Points, in no order, along strands that fork, close into loops and pass close to each other.
Two points are linked if the straight distance between their rows is under 91.4. Some points are linked to none.
k_926: [  3 -23 -58 -30  -4  23  11  25  -7  10  -1 -17 -36 -23  24  28 -26  15
 -21  22]
k_835: [-24 -23  31   5 -57  29 -17  -5  14 -52 -20 -17  -7  36 -18 -25 -59 -14
 -30 -15]
k_432: [ 37  38  55 -13 -10  33  -8 -26  26 -12 -16 -18  14 -13  17 -20   4 -22
  28   8]
k_364: [-49 -21 -21  47  25 -44   3  14  10 -21  45  40  33 -28 -33  23 -15  26
 -11 -26]
k_573: [-39 -14  -4  43  12 -40  15   0   3  40  -3 -30  11  35 -54   2  31  42
   7 -33]
k_637: [  6  14 -41 -15  34  -8  34  38  -7  25  35 -20 -34 -31  -2  14  51 -18
 -21   0]
k_501: [  1  42  -1  -7  36  28  32  -3  24  38 -24 -18   5  44   7 -45  37  -9
 -26  -3]
k_711: [-36 -16 -49   2 -10  41  -4   5  30  12   7 -55 -21 -45  -3  36  20  13
 -22  15]
k_73: [-11  44 -33  22  14 -26  23 -11  28 -16  37 -34  37 -46 -19   3  18 -15
   3  -6]
k_848: [ 43  47  12 -22 -23  -6  -5 -48 -10 -62 -55   7 -24  26  18  -6 -50 -27
  21  -5]
k_930: [-40 -19  38  33 -21  -7 -51 -18  16  -3  54   3  28 -26 -24   8  35   0
  30   5]
k_138: [-48   7 -50  16  -2  32 -15 -42 -24  40  -8 -56  24 -13   0  10  25  27
  -6  30]
k_52: [ -3 -22 -13   5  46 -18   1  17 -51  28  28  55  26 -23  33  14   8  25
   4  -4]
k_87: [ 49  23  19 -43   5  -9  16 -18 -16 -33  20  12 -22 -17  42 -14  33 -39
  30  -7]
k_107: [-44 -30 -21  41  14 -45  12  29   5  -3  41   9  -7 -11 -45  27  31  22
 -10 -30]
k_813: [-12 -33 -43  -6 -19  -9   1  -2 -40  -8 -16   2   0  25   4   0 -37  18
 -13  10]
k_815: [ 33  17   0 -32  15 -22  47  38  -4 -14 -13  22  -9  53 -13 -29  -1 -31
 -22 -18]
k_688: [-25 -30   4   8 -35  38 -45 -32  13  36 -24 -25  16   1   3   7 -13  30
  23  30]
k_423: [  3 -23  60 -11 -17  54  17  14  15 -38  16 -11 -42  10  13 -24  11 -37
 -27 -18]
k_766: [-15 -28  23 -15  -5  28  20  57  23  16  19 -17 -50 -12 -14  20  43  -6
 -20 -20]
k_434: [ 21   8 -30 -11  25 -13  21  27   9  33  13  12  -1 -22   2  16  24   1
   0  15]
k_593: [ 21  44 -28  -6 -30 -24  25  11  28 -54  -4  -9  -5  -6  -5  -2 -48 -28
 -20 -14]
k_585: [ 54  53  39  -9   4   7 -22 -33  -2 -46 -54   2  20  23  -8 -25 -41 -31
  25   0]
k_541: [  3 -37  15  -1   0 -19 -25  16  -8 -40  42  53 -10 -40  19  22  -7  -2
  10  -9]
k_46: [ 54   6  23 -57   4   3  28   9 -30 -34   3  21 -38  15  39 -25  15 -48
   2 -17]
k_289: [ 32  16  -9 -22 -14 -20  37  37  10 -51 -12  13 -22  28 -11  -4 -44 -26
 -29 -18]
k_760: [-35  25  -8  13   0   3   8 -53 -43  -3  17 -42  37  37  -9 -41  40 -14
  -2   9]
k_502: [-31 -16  35  43   4  -9  13   8  45  44 -27 -29  -3  46 -54  -6  10  43
  -1 -43]
k_906: [ 44  26  44   6 -10  -3 -21   2   5 -42 -52  14  22  55 -45 -28 -55 -19
   4  -9]
k_867: [-43  -5 -52  20   2  24 -24 -21   1  17  18 -42   9 -47   5  32  21  14
  -3  29]
k_946: [ -6  14  54  26   6  12   6  10  70  36 -50 -18   6  36 -48 -19 -11  16
  -5 -23]
k_823: [  9  -3  27 -20  -6  39  -8   9   4  59 -10 -17 -12  11  22  10  35  -1
  10  19]
k_701: [-11 -41  12  -8 -15  -4  29  45   7 -18  20   8 -32  11 -32   5   4 -11
 -20 -27]
k_272: [ 44   9  14  20  26 -57  -4  28 -23 -25  -4  60  45  -3 -37  -3 -20  -1
  15  -3]
k_38: [ 40  16  24 -39  19   6  25  51  31  28 -24  21 -15  42  -7 -14  15 -21
 -12 -14]
k_775: [ 15  34 -48   0  18 -44  13  -9 -20 -60   1  39   9 -32  40  26 -57  10
  -8 -15]
k_759: [-15 -31  23  32 -23 -31 -19  20  34   6  -2  19   8   7 -81  10 -33  22
   7 -23]
k_680: [ 38  11  27 -27 -26  25 -18 -17  33 -13 -28 -11 -13 -35  26   7 -20  -1
  34  15]
k_660: [ 14  34  72  17  -2  57   2 -19  41  23  -5 -22   0   3  34 -34  40 -25
   0  11]
k_198: [-31   3  -7   4 -22  59 -22 -47   5  45 -11 -65  14  -4  19   1  24  17
   8  36]
k_45: [ 15 -12 -27 -41 -13  24  21  45  33   4 -20 -13 -39  -6  13  13 -29  -7
 -23   0]
k_793: [ -3  38   1  14  19 -39  22  -9 -14  23  23  -9  41  10 -20 -19  47 -14
  14   1]
k_92: [-24  11 -31  42  35 -39  10  10  29  -2  23  23  38 -50 -31  23 -21  30
   0 -10]
k_790: [-31  30 -21   9  36  22   7   0  -5  92 -21 -52   2  19   1   7  51  15
 -19   9]
k_977: [ -3 -28  -6 -17 -11  13   0  12 -18  23  -7  -8  -4  21   2 -10   2  11
  -3  14]
k_465: [ 60   1   8 -28   5 -25  -8   5 -20  -3 -26  49   8  11  12  -2 -14   1
  26  15]
k_143: [-35  25  31  27   2  29  -1 -40 -18  20  16 -48  27  20   1 -23  64 -12
  -1  11]
k_212: [ -6 -22 -27 -12  28   5 -10  23 -18 -31  28  41 -16 -55  54  36 -17   9
  -7 -11]
k_853: [ 10 -11 -55 -26   8  -3  -9 -53 -68  11 -31  14 -18   8  55  -1 -25  19
  14  26]
k_638: [  8 -26 -34 -15  30  -5   9  14 -46  11  21  41 -11 -30  48  26 -13  19
  -9   8]
k_331: [-35   8   3  18  21  10  18   5   9  58  -7 -45 -18  12 -21  12  66   9
 -14 -17]
k_725: [ 52  16  36 -45 -12   7   6  -5  -4 -52 -37  16 -38  25  24 -19 -24 -33
  11  -9]
k_584: [-15  19   7  -2  34  20  41  19  13  24  10 -28 -22  31 -11 -19  62 -12
 -33 -20]
k_462: [-23 -33 -22   4  21  -5 -50 -46 -60  25  11  24  20  -7  50   5   5  35
  21  34]
k_297: [ 37  10  92   1 -15   9 -13  37  36  25 -25  27   6  28 -30  -5   5  -9
  17 -12]
k_60: [ -7 -21  -7 -31  -1  54  28  46  24  11  -8 -33 -57   1   4  12  19  -9
 -35  -3]
k_86: [ 35 -17  74   0 -24 -13 -28  44  18  -6   9  42  -5  -5 -38   1  -5 -15
  17 -17]
k_512: [-15  30   8   6  22  39  13 -15  22  68 -41 -39  12  44  11 -30  26  12
 -15  16]
k_144: [-13 -32 -29   0  10  25 -38 -11  10  14   6  12   1 -64  56  38 -19  41
  14  25]
k_216: [-49 -53 -21  21  -5  -8 -34 -13 -42  23  18  17  21   9  -1   5  12  28
   6  20]
k_322: [  0  -9  -2  31  10 -55   6   5 -23  -2   5  45  51  19 -40  -6  -7  12
  13   1]
k_715: [ 36  45   5 -19  12 -17  18 -12 -15 -17  37   0  16 -35  27 -14  43 -37
  30   1]
k_579: [ 12  40 -16   6  -9 -29  24 -14  16 -43  14 -19  22  -9 -16 -15 -19 -36
  -1 -10]
k_690: [-51 -50  -7  16 -12 -16 -29 -15 -50 -15  38   7   7  33 -28 -13  16  -2
  -5  -2]
k_599: [ 27  -1  29  26   1 -16 -52 -11  -5  27 -22  49  51 -13   4  12 -21  22
  45  26]
k_377: [  0  40 -50 -18  -3 -25  32 -32 -31 -48  30 -25 -15  -4  40 -15   7 -33
 -15  -3]
k_587: [-21 -34  36  13 -44   5 -28   7  22 -26 -16  -1   2  29 -58 -12 -55   8
 -10 -14]
k_879: [  2 -19 -13  12  44 -41   2   7 -51  17   5  72  54  11   2   1 -10  35
   7   7]
k_30: [ 18 -41  53  -7 -17 -14 -21  38  -3  -7  37  51 -14 -20  -5  18  19  -6
  15  -8]
k_154: [  9  38 -39  23 -26 -50  -8 -23 -19 -78 -12  27  -3  -4  21  11 -74   2
  -8  -9]
k_125: [-43 -41  -9  21 -10 -13  10  26   6 -19  45 -14 -34 -10 -48  21  30   0
 -16 -28]
k_915: [-11  27  55  22  22  54  13 -26  10  40   6 -35   1  14  29 -26  71 -24
 -16  15]
k_371: [ 33  11 -22 -38 -14  26 -14 -47   8   3 -24  -9 -26 -37  54  12 -14   1
  34  23]
k_34: [  2   6 -20 -10 -12  43   8  14  52  34  -8 -40  -5 -36   3  26   9  10
  -2  25]
k_485: [ 30   3 -41 -48  -3   7  -2 -51 -17   9 -64   9 -36   0  64  12 -38  12
  20  23]
k_834: [ 36  22 -28   7  29 -52  10  15  -4 -45   1  45  33 -29  -6  12 -48   1
   8  -1]
k_645: [-35 -20  15  25 -27 -17 -50 -19  23 -23  29   4  34 -15 -34  -4 -21   3
  17  -4]
k_654: [ 38  -2  53 -33   0  26   6  39  14  49 -11  13 -21   9  28   1  36 -14
  -1   2]
k_147: [ 21  17  30  17   7 -20  22  38  67  46  -6  -4   0  -7 -36  18  24   9
  11 -24]
k_274: [-65 -20 -11  18 -58  16 -11 -17   9 -48   3 -39  -8  24 -21  -5 -35  -5
 -22 -10]
k_571: [  1 -24 -22 -21  14  -8 -16 -31 -78  44  -9  25  14  26  32 -18   0  26
  14  29]
k_523: [-17 -48 -18   8 -19  28 -62 -23   3  13 -13   2   5 -23  31  18 -32  45
  21  26]
k_436: [ 11 -11 -33 -28   1 -19   0 -49 -66 -20   9  20 -24   0  51  -8   1  -9
  15   5]
k_678: [  4  15 -37 -13 -22  -6   0 -54 -26 -53  17 -12 -28 -18  50   2 -10 -17
   9   0]
k_770: [  5  -6  40  40 -10 -27 -58   2  29 -12   3  25  37 -16 -68   9 -45  11
  17 -15]
k_411: [  2  12 -18 -35  34  11  37  23 -29  14  27 -30 -40  12  15 -21  52 -36
 -25   0]
k_494: [  7  -5  86  18  -7  41  -3  23  44  22 -46  11 -12  42 -16 -31  -7  -1
  -6   1]
k_610: [  0  45  -3   1  13  -2  37  -1  10 -19  50 -38   6 -33   0 -10  53 -36
  10  -5]
k_75: [  6 -22 -46 -13   4  22  -7  19  19  13 -13  13 -16 -60  43  43 -45  38
  -4  21]
k_406: [ -6 -12 -31  14 -22 -21  -6  -4   3 -27 -20  10  23  -3 -15   9 -65  15
  -6   7]
k_963: [-30 -64   7   5 -26 -17  -3  22 -34 -22  24  32 -13  36 -32  -6   6  -1
 -13 -16]
k_947: [-39  34 -37   9  27  13  37 -39 -33  17   3 -59  20  39 -11 -35  33  -7
 -25   8]
k_795: [ 14  22 -26  19 -25 -30  -8  15  26 -46 -13  -1  10  -8 -46  10 -78   0
 -21  -7]

How many points has the smallest loop of links through each point below? Write none if it is on no loop.
k_587 => none
k_512 => 5
k_38 => 10
k_638 => none
k_915 => none

A tip is a point with one link. Name the tips that can be reached along the links from each point below, in the order of the rows.
k_680 => k_92, k_377, k_34, k_947
k_502 => k_573, k_154
k_823 => k_906
k_331 => k_434
k_587 => k_930, k_274

A fork is a point with three links, a tip a point with one. Leave the first point through the second and follow the links. Name the first fork or tip that comes.
k_38 / k_654 => k_593
k_86 / k_30 => k_154
k_60 / k_45 => k_34
k_834 / k_272 => k_573
k_371 / k_680 => k_947
k_867 / k_138 => k_701
